Points on a hilly landscape, in no order, each with its height.
From any point a climber steps to the highest of the 2 points nearest to it. It stops when none of these is higher. Distance is the straight distance between rows; heights are no part of it.
k37 h=3.71: [122 180  54  80 106 144 119 135 147 105  88 128  86 157  56 113 122 180
 201  93 142 155 148  65 169  96 183 148 141  95]
k235 h=6.81: [122 128 153 123 206  68 121 155 111 128 155 153 143 100 126 143 100 154
 113 118 124 167 132 103  97 159 123 118  93 106]
k683 h=4.21: [103  92 196 152 149 132 163  68 132 171 144 104 166  81 109 117 155 145
  69 161 118 145 154 122 128 144  97 135 113 129]
k519 h=4.58: [156 166 126 170 176 103 121 142 113 128 136 170 144 101 216 113 172  88
 117 109 118  95 117 148 108 147 129 117 142 169]
k531 h=5.16: [122 101 136 141  95 131 107 154 139 133  85  78 101  80 128 136  84 142
 156 157 155  74 141 135 141 139 126 167  93 169]
k917 h=9.03: [145 112 152 172 183 100 137 172  93 102 128 106 122 144 162 170 106  84
 104  87 116 102  92 159 129 128 108 128 124 114]
k332 h=3.45: [132  92 180 149 159  94 120 130 141 171 127 123 147  56 159 147 124 114
 108 197 108 100 146 134 149 154 116 161 127 163]
k515 h=4.69: [138  92 170 181 190  89 110 173 117 155 112 154 130  70 175 146 101 102
 128 163 117  98 132 137 115 130 114 140 106 168]
k283 h=3.44: [108 160  60  70  83 151 138 115 148  95 129 101  92 160  48 138 110 184
 187  88 171 158 122  68 133 117 161 132  99  92]
k987 h=3.47: [ 93 136 149 171  81 124 131 134 153 136 116  77 135  57 143 135 134 144
 114 150 123  73 125 104 191 171  78 173  92  86]
k293 h=5.38: [151 155  99 183 169 107 124 118 136 117 137 203 154 126 185 108 186  92
 116  63 126 109  94 158  71 112 128 106 165 169]
k5 h=5.96: [113  92 123 133 125 144 133 100 129 156 126 129 134 105  95  99 125 113
 120 134 105 162 173 138 146 125 134 131 138 129]
k496 h=2.36: [129 200  88  78  72 165 158  76 156  86 134 114 123 146 116 106 173 185
 125 101 151 153  81 104 126 166  95 115  98 108]
k587 h=1.61: [ 99 116 137 102 150 123 162  53 139 124 160 136 143 107  60  91 135 195
  87 132 118 208 147  80  88 166 115  95 118 132]
k503 h=2.99: [118  99 106  96  68 166 151  76 127 122 130  85 132 151  70  91 121 159
 135 138 150 135 126 145 128 125 124 122 125 151]
k29 h=3.68: [109  86 166 137 131 128 141  74 114 166 149  86 148  91 124 130 122 150
  92 164 141 123 121 142 110 163  89 148  86 161]
k773 h=1.22: [138 145  90 168 112 131 129 127 131 116  95 150 136 124 171 106 170 122
 150  54 155  80  95 175 116 136 109 136 133 174]
k291 h=7.74: [127 148 177 147 165 132 152 112 119 112 158 121 163 100 160 158 179 144
  46 125  97 153  96 134 147 172  97 114 127  60]
k209 h=4.44: [142 148 140 122  88 170 120  95 138 158 157 101 148 119 164 116 165  99
 108 190 118 115 132 137 173 144 111 147 127 129]
k362 h=8.21: [113 138 103 117 129 122  77 193 154 132  99 129 109 150  78 139 103 117
 188 133 117 136 180  96 170  85 177 143 154  94]
k381 h=5.97: [155 135  89 105 108 139 114 170 123  87 127 104 118 190 168 129 123 123
 186 105 175 101  98 139 131 118 145 116 122 145]
k580 h=5.79: [149 109 141 147 121 132  99 150 145 159  85 169 129 112 140  92 122 109
 168 148 110 114 186 143 138 117 162 132 145 176]
k890 h=1.78: [109 107 162 111 138 122 156 120 106 108 172  77 126 164 108 153  99 161
  73 136 144 134  92 130 121 127  90 140  94  80]
k913 h=6.45: [158  64 161 124 152 110  85 177  69 123 131 106 132 194 154 168  73  94
 145 163 132 113 116 167  93  92 141 126 137 146]
k47 h=2.41: [128 103 113 190 107 157 171 118  97 126 103  96 119 140 119 130 144 113
 111  73 135  98  98 189 135 100  98 118 152 136]
k639 h=3.03: [ 50 137 166 164  87 118 156 149 139 130 110  64 135  74 103 178 110 155
 100 121 137  89 114  91 181 134  68 155  84  59]
k983 h=0.96: [119  98 166  80 133 128 130 116 111 133 200  92 143 192 106 177  82 140
  79 193 129 159 111 110 115 113 104 107 115  83]
k929 h=8.70: [138 127  87 116 118 137 113 154 133 139  92 123  92 139  92 111 127 122
 175 110 140 145 165 117 146  99 164 127 152 121]
k854 h=2.42: [144 101 186 114 170  99  86 137 143 163 149 159 152  90 164 151  91  94
 106 216 103 123 149 116 111 130 134 146 122 132]
k469 h=0.62: [116  69 144  42 134 129 111  95 111 135 175 137 125 194  82 154  84 121
 100 181 114 173 141 110 108  95 141  86 139  94]
k458 h=7.72: [117 135 106 121 122  95  96 217 147 103  99 110 110 142 101 157  90 170
 196 139 123 109 138  88 141 104 161 153 109  88]
k616 h=4.02: [ 91  60 146 120  94 162 108 126 129 160 119 100 112 167  72 141  86  92
 127 184 122 138 176 130 161  62 155 123 158 112]
k6 h=1.00: [136 153  87 155  63 190 134 114 131 122  74 128 108 115 154 112 184  96
 151  93 133  87 117 145 198 101 124 147 163 132]
k805 h=2.05: [133 223 108 115  83 162 161  63 179 108 114 158 139 118 121  91 199 167
  96  96 121 155  90  93 119 172 102 117 106 106]
k615 h=1.72: [135 188  96 126  82 180 145  68 158 126 109 155 131 123 138  72 183 134
 123  97 138 138 108 125 136 163 129 120 138 158]
k408 h=3.92: [129 134 114 119 108 162 173  79 125 108 164 126 137 151 117 117 168 128
  94 106 121 155 119 139 142 124 107  96 139 101]
k296 h=1.25: [159 143 173 116 143 114  88 128 146 148 159 155 156 109 203 120 131 105
 127 206 100 121 143 131 114 159 132 150 133 154]
k146 h=4.68: [117 120 118 101  75 112  91 140 155 137  91 116 101  93 113 125  94 166
 181 173 173 100 143 120 103 137 139 161  79 178]
k873 h=1.39: [132 181  86 133  76 163 145  88 149 146  92 134 115 104 125  93 176 107
 122 106 127 127 107 136 180 129 112 134 139 110]
k258 h=4.62: [135 170 122 153 120 110 160 155 134 105 104 102 126  68 162 149 142 158
 100  93 130  66  77 129 130 177  78 140  72  95]
k651 h=6.40: [127 143 144 164 140 139 164 182  94 108 140  79 120 138 169 194 115 117
  90 113 127  91  72 156 149 135  92 130 114  69]
k215 h=1.40: [133 106 145  78 153 154 118  89 107 117 202 145 148 202 119 123 119  94
 111 163 109 182 141 137 102 105 149  81 164 111]
k61 h=2.70: [107 153 107 108  88 158 161  55 133 117 138  88 140 130 103  80 145 172
 104 120 158 158 108 119 105 160 101 116  97 136]
k693 h=5.12: [153 175  91 111 114 130 127 189 134  77 150 111 120 189 168 155 124 115
 152 104 144  97  95 127 132 118 121 124 107  82]
k357 h=6.54: [111 103 151 194 151 121 124 189  97 141  75 116 110 111 120 169 102  94
 140 126 107  98 137 122 172  89 113 126 137  99]
k857 h=3.99: [ 98 185 124 147  87 137 145 128 156 118 111 113 121  64 165 137 160 147
 118 112 112  56 105 109 171 173  93 149  73 106]
k495 h=6.69: [114 123 120 167 165 121 143 119 130 156 130 174 129 100  97 104 138 126
 132  96 113 136 142 136 119 125 140 113 140 131]
k476 h=5.18: [106 106 103  90 145 134 164  86 107 100 145 131 124 175  45 103 130 160
 108  58 133 196 131 115  92 118 120  88 152  74]
k734 h=6.56: [156  99 157 185 202  70 118 193 106 137 122 129 128 133 162 161  95 105
 130 103 117  98 127 154  99 116 126 142 122 167]
k369 h=8.18: [117  68 109 134 132 135 121 146 117 145  82 111 102 108  62 124  98 131
 170 118 133 141 181 127 144  76 176 147 152 139]
k758 h=5.72: [111 103 141 166 114 111 119 197 130 141  89  88 109 113 152 170  92 118
 170 147 140  67 150 123 169 109 139 164 115 128]
k998 h=6.67: [177 183  83 151 145 131 118 116 139 120 122 208 128 127 157 102 185 107
 145  69 127 129 119 143 100 138 150 106 153 172]
k330 h=4.38: [138  67 149  96 115 123  67 131 123 160 118 134 112 133 125 125  74 117
 144 204 111 129 158 135 100 104 141 144 151 166]
k543 h=6.13: [111 130 176 151 185 119 147 119 131 151 148 137 162  71 146 137 158 110
  56 128  79 154 135 119 157 132 102 125 138  85]
k82 h=3.78: [147 152 153 162 221  98 134 145 122 108 167 157 149  89 185 161 158 118
  80 112 108 113  97 148 107 155 100 125 133 141]
k457 h=4.95: [117 102 191 120 212 112 161  78 150 160 156 124 178  80 137 138 151 151
  40 162 104 177 143 101 126 163  88 126 127 112]
k521 h=5.89: [139 185 150 140 139 125 153 135 126  97 145 119 159 108 178 162 170 136
  72 127  99  93  74 147 138 173  92 141  99  85]
k755 h=0.74: [146 168  84 155 118 119 114 115 138 113 130 154 157 175 183  84 175 129
 144  51 177 109  89 167  84 133 122 132 160 210]
k84 h=6.63: [143 119 103 168 149 111 123 136 130 152  93 182 125  96 155  87 151 118
 173 118 132 117 163 141 105 119 156 130 154 210]
k19 h=3.21: [ 93 147  67  85  61 170 156  90 139 115 117  85 102 141  57 114 136 185
 155  94 156 143 124  96 135 119 128 131 120 136]
k731 h=4.28: [109 144 105 112 108 100 119 149 142 125  78 118  77 111  79 119 112 184
 197 128 155 112 163 100 123 125 158 164 100 152]
k298 h=7.53: [146  72 129 103  96 128  93 167  94 125 105 112 123 219 155 141  89 104
 182 144 144 111 125 170 112  68 158 125 156 157]
k277 h=4.92: [153 171 114 141 104 134 136 199 108 100 132  81  98 153 174 180 125 118
 129 130 133  71  78 122 175 127 117 126  79  75]
k500 h=7.62: [145 158  91 137 144 109 142 130 137 123  98 183 116 126 119  99 152 148
 182  84 150 132 131 130  75 140 156 127 154 189]
k366 h=5.82: [129 114 102  88 139 102 145 122  96  94 152 124 107 200  48 131  84 157
 142  81 149 206 119 111  76 113 157  96 135 111]
k130 h=2.98: [125  85 137 156 116 152 141 113  84 127 137  95 130 168 111 136 108 110
 133 102 154 123 124 176 118  99 129 124 150 143]
k786 h=7.60: [150 142  91 152 188  85 135 144 129 115 110 212 119 106  92  94 148 120
 150  61 110 152 137 118  93 117 165 118 167 146]
k449 h=0.59: [140 153 100 170 103 155 131 168 144 124  53 164  94 124 127 134 169  94
 174  77 120  85 119 137 199  81 159 128 158 118]
k207 h=5.47: [139 175 140 138 185  81 141 159 134 111 149 159 134  88 147 155 133 131
  74  89  96 139 108 109 114 176 105 114 115  87]
k585 h=2.21: [137 143 142  87 128 124 141  64 146 124 179 163 137 132 112  97 126 150
  97 156 118 202 145  97  82 158 145  95 141 130]
k180 h=3.98: [116 166  71 100 114 120 112 128 154 109  73 145 100 116  90 102 119 190
 208  87 151 146 149  97 128 123 190 152 136 159]
k324 h=3.53: [123  40 142 130  84 169 121 120  82 155 111  93 125 181 115 149  95  78
 130 166 136 102 134 165 145  82 144 124 152 150]
k708 h=4.65: [101  89 117 109 121 158 170  53 103 129 152 108 133 163  64  88 141 134
  92 104 123 191 131 124 115 111 121  91 146 111]
k746 h=2.96: [146 185 141 103 142 131 117 112 135 124 175 134 158 118 220 109 152 112
 113 148 121 124 113 143 101 192 121 131 124 152]
k636 h=3.38: [142 156 148 143 130 158 137 119 132 141 167 141 163 118 192 118 191  93
  84 165 114 120 124 153 146 159 118 118 150 130]
k830 h=8.51: [146 106 148  91 201  54 107 134 134 112 168 165 125 123  87 132  89 149
 112 116 125 200 145 110  54 140 147 111 128 147]
k671 h=6.66: [171 117  97 108 124 121  88 187 104 106 122 131 131 225 154 116 130 119
 200  92 178 126 112 168 103  92 161 131 149 153]
k266 h=4.52: [101  71 154 109  92 175 114  82 141 174 145 101 136 136 115 122 102  85
 113 212 120 131 158 120 174  94 140 130 145 113]
k212 h=2.57: [ 66 118 141 139 117 113 153 129 128 104 153  74 144 116  96 158 120 154
  97 116 134 124 111  90 157 131  79 136  90  57]
k188 h=5.25: [151 144 112  99 101 143 114 130 137 117 139 120 126 157 148 110 118 136
 170 147 143 110 122 134 116 131 127 136 113 158]
k412 h=6.92: [137 117 124  81 184  98 126 135 123 102 166 178 117 174  79 130  95 137
 127 116 114 211 143 108  72 124 171 101 153 102]
k435 h=5.22: [149  79 173 120 150 136  86 158 103 146 139 139 118 159 144 150  88  88
 133 183 110 123 146 150 130  90 140 125 148 155]
k253 h=6.25: [162 178 126 149 139 112 104 178 136 119 103 172 129 105 182 124 134 119
 155 113 128  87 127 127 129 161 138 134 120 143]
k721 h=1.84: [136 127 121 171 109 127 162 123 104 126 105 122 119  97 153 144 170 110
 113  70 130  78  66 176 137 127  85 128 123 134]
k566 h=7.18: [133 175 105 117 126 100 104 210 161 110  85 153 112 113 124 131 108 137
 167 121 128 101 148 106 148 137 148 151 105 114]
k874 h=3.58: [120 112 136  67  92 141  79 104 132 161 139 143 131 132 141 119  97 117
 133 231 110 142 156 106 115 132 141 131 125 145]
k177 h=4.20: [156 173 123 111 136 113 125 121 131 110 170 144 145 156 174 123 135 117
 131 107 137 133 112 143  92 156 130 105 120 147]
k344 h=5.14: [119  67 157 143 119 122  93 121 143 183  98 143 121  78 111 116  86 119
 143 188 116 114 194 128 144 110 152 150 140 163]
k437 h=2.90: [120 119 135  69 106 122 106  65 158 156 146 144 135 117 117  98 112 149
 114 192 132 175 156 115  85 158 125 109 112 164]
k159 h=7.47: [ 92  85 142 176 154 115 132 152 101 155 110 122 122 107  67 153  90 104
 136 114 109 140 176 119 174  81 145 134 167 107]
k764 h=2.68: [136 128 147 107 141 142 145 121 105 102 173 135 137 172 141 149 140 103
  81 144 114 158 115 145 123 122 126  91 133  87]
k492 h=5.27: [106 110 139 136  77 178 143  79 141 151 133 116 128  99 125  95 144  91
 106 169 112 139 157 125 176 129 130 134 133 117]

Call two points neighbours if one is among the 2 nearest of the other. Go from one point of each pair to the other, from neighbour to neighbour, staying as high as possible. Name the lowest point that can't be avoided.
k830, k929: k82
k929, k500: k519
k291, k917: k332
k500, k298: k330
k917, k298: k277

For each start below, name the point where the climber stops.
k983: k291
k296: k298
k773: k500
k764: k830
k805: k929
k731: k929
k585: k298
k636: k500
